Points, in no order, along strands that fork and pass close to each other.
Two points are linked if the straight distance between their rows is under 79.3. Some points are linked to none.
j515: -7	3	26	12	1	-41	-6	36	54	9	13	-24	25	3	36	-29	-18	7	5	17	-49	-13
j889: -40	8	-6	2	-6	-24	-23	-6	-5	12	10	42	18	-28	44	-46	48	-41	24	-10	-16	10
j234: 22	-8	-16	38	-12	3	15	15	36	-18	8	-50	15	17	36	-2	-49	21	-11	21	-40	-11
j694: 34	-24	-14	-53	24	6	44	2	-17	-13	36	-25	-11	-17	-8	8	-38	42	-26	15	2	-8
j536: 13	-1	-7	-43	-4	23	3	-23	-32	2	12	-3	-37	-2	-31	9	14	39	14	-15	16	17
j156: -9	-5	31	13	-21	-13	0	25	21	19	-14	14	-4	24	-26	-43	13	-42	30	-43	-19	-10
j93: -8	60	-7	-8	-17	-6	5	-3	-8	-5	-11	56	20	-20	63	-17	24	-16	12	-10	20	33
j220: -9	30	37	-31	-5	-21	18	35	30	30	1	41	30	-10	33	-32	18	-42	11	-12	-11	37
j339: -4	15	-19	29	11	-27	-22	-37	-62	-6	-18	10	-5	-15	45	-25	29	-6	27	-48	28	-11
j490: 1	0	26	5	4	24	-23	-4	0	13	-1	-16	-13	41	-64	-13	19	-17	-6	-24	-8	10
j965: -16	-42	-24	-24	23	12	36	3	-52	28	20	29	-25	-20	-25	25	9	8	-17	-11	27	-11
j705: -13	31	-1	-14	2	0	15	-23	-11	-2	-5	38	11	-22	54	22	16	-15	4	-18	50	20
j249: 29	17	42	18	22	-54	20	61	34	9	11	-9	21	33	7	-22	-37	-12	3	-4	-18	0
j814: -28	-50	-16	-4	45	-9	12	-4	-25	15	-2	-9	-33	-20	-11	30	6	15	-14	17	2	-43
j115: -6	18	34	6	28	-38	-8	44	43	37	6	-12	17	2	25	-9	0	15	4	-3	-20	4
j802: -2	8	-13	19	-30	4	-7	-12	27	-57	0	14	7	-11	42	-55	-19	-14	12	33	-2	-11
j309: -21	-5	12	33	-10	11	-10	3	-5	17	4	32	10	14	-5	-39	24	-51	22	-42	7	2
j289: -19	6	-19	10	23	-35	-4	-39	-58	-2	-19	32	9	-42	59	0	27	-25	11	-26	31	-19
j662: 2	22	18	20	8	19	36	34	41	18	17	19	27	17	35	4	-20	-1	-15	-1	17	32
j101: 10	-36	-20	-55	34	-9	-14	-46	-52	2	-10	-24	-30	-48	-29	19	17	1	15	-8	4	-18
j759: 5	-1	-10	-18	8	17	33	24	-13	32	30	27	-15	19	-22	21	-3	55	-12	-1	5	24
j441: -2	0	16	17	-34	10	-38	-9	16	-23	-31	-12	1	18	-24	-16	13	-32	16	-10	-15	-8
j797: 8	2	-9	-36	-25	25	-21	-20	-15	2	-14	-25	-14	8	-39	22	20	24	10	-7	-18	20
j649: -10	17	-8	13	-26	2	6	3	20	-28	10	52	7	-12	45	-49	3	-20	13	10	17	8
j438: -6	7	6	-1	-24	-11	7	15	53	4	8	-14	6	-15	55	-28	-11	16	21	10	-35	-1
j745: -26	-4	-1	15	31	-3	13	27	11	36	13	3	-5	2	15	27	8	24	-21	9	13	-2
j648: 3	-2	-2	-45	30	8	-1	26	-62	-1	8	-19	-1	27	-48	15	13	30	-14	32	-44	-10
j552: -7	16	-4	13	-39	-1	-56	-41	-12	-42	-43	-18	15	-3	-1	-7	24	-34	21	-5	-17	1
j372: 6	-9	-4	-24	-13	2	-30	7	-21	17	-19	-39	5	13	-44	42	20	13	-14	14	-46	6
j114: 41	8	-1	7	-1	-16	-14	34	-12	-14	13	-35	28	34	-41	36	-18	20	-30	41	-48	15
j13: -10	-51	-21	-11	45	21	-4	-37	-79	28	3	5	-42	-26	-15	7	14	-11	16	-18	12	-13
j436: -22	-15	-13	-11	34	-47	6	-43	-21	-3	-11	14	-4	-58	43	3	15	-7	16	-2	38	-30
j55: 3	6	22	36	49	-36	-4	54	8	31	21	0	11	33	-33	18	2	3	-13	2	-10	-1
j823: -26	-23	-10	1	20	35	20	3	-35	48	18	23	-14	10	-24	28	22	0	-14	-20	15	13
j219: 0	-29	-21	-9	-9	4	45	-14	-12	10	26	35	-22	-24	-6	28	-12	10	-11	-14	46	-7
j877: 27	-9	-34	-10	-42	22	11	-32	-10	-47	-9	-1	-24	-13	-22	14	-24	19	1	9	15	-7
j196: -31	30	2	6	-11	13	-2	1	-13	-5	7	59	30	1	35	-16	31	-72	-9	-7	15	14
j340: -5	26	25	-12	1	4	-19	-9	40	15	-7	-14	-6	-1	18	-13	16	15	24	-11	18	23
j224: 40	16	7	14	-29	49	7	5	44	-19	-25	-29	6	22	-16	-8	-56	9	5	19	-16	25
j297: 14	0	-12	20	-11	39	26	-8	36	-32	2	-11	-9	4	33	-25	-51	10	3	12	28	3
j47: -19	19	-6	37	-8	15	-12	-12	-34	-2	3	49	19	9	25	-21	31	-52	10	-40	31	12
j74: -2	22	12	20	-18	0	-38	-7	17	-36	-21	12	4	10	-5	-57	15	-42	22	-9	7	-8
j282: 14	4	12	25	21	-22	-10	34	4	2	16	-19	7	35	-47	18	-13	25	-23	16	-30	-8
j389: 3	19	-11	21	-21	26	14	-2	5	-14	-1	40	-9	7	8	-2	-12	7	16	-9	48	20
j919: -15	-28	-18	-17	52	19	-13	21	-64	26	9	-19	-31	11	-43	14	18	17	-15	29	-35	-20
j366: -33	-25	20	35	36	-5	-27	29	-7	43	-9	-16	-6	19	-22	1	25	-15	3	-14	-34	-21
j118: 19	35	21	-6	-21	21	-17	-12	53	-18	-22	-16	0	1	10	-27	-18	7	28	3	2	20
j413: -10	7	9	7	-26	1	23	33	44	-3	15	48	19	-4	30	-57	-12	-35	8	9	-6	12
j138: 36	23	30	25	39	-15	20	42	40	17	22	-18	26	38	10	-8	-41	18	-6	1	-4	29
j617: -13	-2	17	11	39	15	3	23	-15	55	17	22	7	35	-39	17	26	3	-21	-17	0	31
j393: 17	2	2	-16	-16	37	-3	1	2	-23	7	-11	-8	34	-54	2	-3	17	-34	21	-5	5
j356: 18	-5	0	-6	-54	-7	-15	10	20	4	-32	-37	37	7	-16	41	-6	6	-28	22	-30	35
j136: 24	-31	-9	-75	13	6	29	-10	-30	-24	19	-4	-23	-29	-34	2	-12	30	-8	5	6	-24
j381: -26	-36	-20	17	1	18	-33	-20	-29	25	1	-18	-24	-1	-20	12	20	-5	17	-24	-16	-19
j522: 20	-10	-22	-10	-12	21	44	3	4	13	28	13	-19	2	1	16	-28	42	-9	-2	30	18
j548: 10	16	17	19	-35	20	3	21	50	-28	-25	22	5	7	-8	-50	-30	-25	22	6	-8	-5
j968: -6	6	-4	-16	11	-23	-2	-40	7	-8	-1	0	-9	-44	52	-1	0	18	20	-9	45	-4
j214: -13	-11	14	15	-22	-1	-34	-4	13	-8	-24	-38	14	21	-44	16	19	-39	-23	8	-30	-16
j869: 36	-37	-17	-41	15	-8	27	-29	-17	-32	24	7	-17	-41	-24	7	-24	7	-11	-1	40	-15
j206: 34	13	28	2	-33	6	16	32	53	-12	-37	-18	14	13	-5	-49	-57	-37	19	16	-32	-4
j506: -14	-22	26	15	26	-4	-39	11	-14	24	-24	-42	6	24	-54	13	22	-21	-15	0	-46	-13
j463: 16	12	-17	12	-29	32	-2	-19	18	-42	-6	6	-21	4	-5	-9	-27	13	14	6	31	0
j518: 3	-10	-28	-14	-16	-13	-29	-56	-48	-11	-28	-25	-22	-31	-5	21	17	6	28	-19	-4	-11
j693: 22	6	27	-5	-51	-17	-11	16	47	-11	-41	-33	36	10	-8	16	-14	-26	-5	15	-35	13
j912: 41	-6	-17	-53	-10	18	18	-9	-10	-21	15	-42	-7	4	-7	21	-30	44	-24	24	-10	15
j615: -10	-32	-13	-22	15	8	-7	-15	-27	-7	4	-24	-28	-6	-38	21	8	7	-27	21	-1	-33
j591: -1	2	-23	0	-45	-10	-32	-54	-9	-43	-38	-23	1	-24	6	22	12	-5	11	4	-5	-10
j891: -8	-7	2	6	16	-7	14	8	27	7	21	-25	-3	-7	37	9	-23	33	-14	19	7	-12
j785: -2	53	-4	9	1	-10	-22	-3	-30	-5	-10	51	22	-11	47	-58	43	-37	16	-10	6	41
j154: 2	-29	-18	-20	-20	-27	7	-51	1	-23	-14	-30	-10	-42	11	31	-21	18	1	24	-4	-38
j336: 23	-3	-10	-30	41	-3	10	26	-39	-16	43	-33	-1	14	-14	23	-25	50	-31	54	-24	-10
j199: 12	-9	-14	-43	23	-10	1	-43	-41	6	5	2	-28	-42	-10	11	17	25	22	-28	32	5
j787: 24	5	16	22	-21	-16	-3	37	42	-15	-18	-35	23	26	-12	2	-27	-8	-9	14	-39	-10
j301: -41	-20	11	35	-1	-22	-1	39	16	30	1	9	4	15	-7	-7	17	-9	6	-17	-31	-26
j250: -18	-46	-16	-12	30	-25	36	-16	0	10	11	3	-15	-48	8	27	-17	20	-11	9	27	-40
j703: 15	10	-9	10	-16	25	-32	-39	-26	-12	-10	-1	-22	11	-28	-10	22	0	27	-35	10	16
j71: 23	2	6	-18	-39	34	-19	-8	9	-24	-24	-17	12	29	-58	19	3	-15	-26	22	-10	31
j392: -56	2	4	20	6	13	5	-3	-14	16	3	38	23	-11	31	18	33	-55	-15	-9	20	-6
j720: 5	-2	-18	29	2	8	-38	-47	-65	-1	-10	1	-10	2	5	-14	20	-8	30	-46	13	0
j343: 6	0	9	24	-29	7	3	20	49	-17	-3	-5	2	19	3	-15	-22	4	1	7	-12	-16
j936: 51	20	21	9	-1	18	19	24	38	-1	-8	-20	-6	42	-36	-7	-41	30	1	2	-22	27
j302: 11	-9	-18	-26	32	-8	21	29	-27	30	31	-5	-20	-5	-9	36	-13	67	-11	15	-11	3
j424: 41	-15	-28	-12	-13	-17	12	-50	-22	-58	-7	4	-16	-36	-19	3	-18	10	3	-6	40	-17
j124: 0	-2	20	-4	45	12	-18	16	-21	27	15	-10	-9	41	-61	0	20	9	-20	-3	-16	6
j594: 9	14	16	-9	19	32	8	-6	20	-1	19	3	-12	25	-20	-4	-1	21	-23	2	42	21
j686: -45	-19	-11	5	21	5	22	-14	-32	29	-9	32	0	-29	34	48	23	-38	-8	-8	27	-24
j820: 5	-4	-3	-12	-33	-8	-15	6	16	7	-13	-40	8	-2	-11	46	-5	30	-7	16	-43	-2
j671: -28	9	-2	3	9	17	25	15	-6	43	6	32	5	6	13	49	17	-6	-16	-15	19	13
j611: -21	-24	-16	-6	13	-9	44	-13	-9	8	10	30	1	-43	25	45	-10	-17	-15	-3	45	-24
j21: 13	26	-34	24	-15	-15	3	-25	-24	-47	-16	32	-9	-16	29	-24	-6	2	11	-10	50	-11
j348: 34	-2	-12	28	-28	-8	4	30	20	-13	-1	-49	29	29	-6	30	-37	14	-24	29	-51	10
j644: -47	14	-7	-8	-7	-17	8	-7	-1	8	12	44	25	-37	67	-10	32	-31	8	13	1	-2
j99: 1	0	27	26	-10	-31	6	44	23	21	-9	0	2	35	-34	-11	2	-11	7	-21	-24	-24
j355: -15	12	25	-14	-1	-26	-14	15	11	26	2	34	15	-13	22	-56	34	-61	25	-28	-17	21
j42: -32	5	3	-15	-4	-18	7	10	38	10	19	21	15	-31	68	-23	13	-5	11	18	-11	8
j895: 30	17	5	8	-44	36	-16	-8	30	-29	-45	-4	5	18	-43	1	-26	-10	9	14	-1	17
j590: -40	-9	1	12	-2	-7	-11	-11	5	8	7	10	-5	-17	21	-1	20	-1	6	-4	11	-20
j690: -5	-16	-8	-35	5	26	0	5	-39	-17	11	-23	-12	29	-59	11	18	9	-41	25	-22	-10
j564: -4	8	-1	-24	4	0	-13	-28	15	4	1	-23	-20	-23	11	12	2	33	22	-6	25	6
j886: -7	19	45	2	27	-10	-14	17	41	25	1	-15	7	21	-11	-9	12	9	4	-11	5	12
j592: 10	9	34	13	-3	-25	26	54	47	19	5	21	22	16	20	-45	-26	-19	5	-1	-16	4
j932: -32	25	33	-2	10	-2	10	31	26	42	5	29	35	2	28	5	22	-34	-12	-6	-7	14
j109: -14	-24	-20	3	-21	-19	8	-37	12	-36	5	0	-12	-27	26	1	-18	9	3	13	20	-48
j391: 5	41	-5	27	2	-7	-33	-13	-16	-36	-27	28	4	3	26	-65	25	-26	12	-18	24	16
j708: -16	-6	-12	20	-41	-6	-14	-23	24	-48	-8	-2	-2	-6	21	-13	0	-8	3	22	-1	-39
j652: 34	14	2	17	34	8	16	31	12	15	40	-22	8	34	3	11	-33	50	-12	6	-7	35
j49: 5	20	-14	10	-5	17	-3	-33	-32	-8	-4	39	-15	9	-9	-9	21	11	19	-34	48	28
j635: -27	-33	-12	2	53	16	5	-33	-58	30	-7	16	-15	-33	15	27	20	-35	-3	-12	37	-11
j379: 14	-7	-10	-14	-4	2	8	-1	9	3	15	-44	-12	-8	-2	32	-26	50	-18	23	-18	-9
j815: 4	4	2	26	41	-28	-6	20	20	-4	29	-47	12	14	24	19	-33	27	-19	35	-20	-16

A fork is a point with three links. Follow the links from the first point to the second and name the forks in between, in order.
j206 / j536 -> j787 > j820
j42 / j49 -> j340
j615 / j694 -> j611 > j219 > j823 > j891 > j379
j591 / j611 -> j441 > j686
j339 / j219 -> j463 > j379 > j891 > j823
j936 / j635 -> j690 > j611 > j686
j74 / j101 -> j441 > j686 > j611 > j219 > j823 > j891 > j379 > j820
j912 / j42 -> j463 > j340
j124 / j720 -> j823 > j891 > j379 > j463
j114 / j93 -> j348 > j787 > j820 > j379 > j891 > j823 > j219 > j611 > j686 > j441

Follow the links from the first point to the second, and from the first to the third. Name the last point that the two ways share.
j219 / j424 / j797 -> j379
j74 / j703 / j224 -> j611
j895 / j114 / j536 -> j820
j648 / j490 / j564 -> j823

A fork is a point with three links, a tip a point with one. Leave the first point through the second and follow the links. Name the first fork or tip that comes.
j564 / j968 -> j463
j389 / j49 -> j340
j154 / j109 -> j652
j214 / j506 -> j686
j196 / j47 -> j441
j652 / j138 -> j154
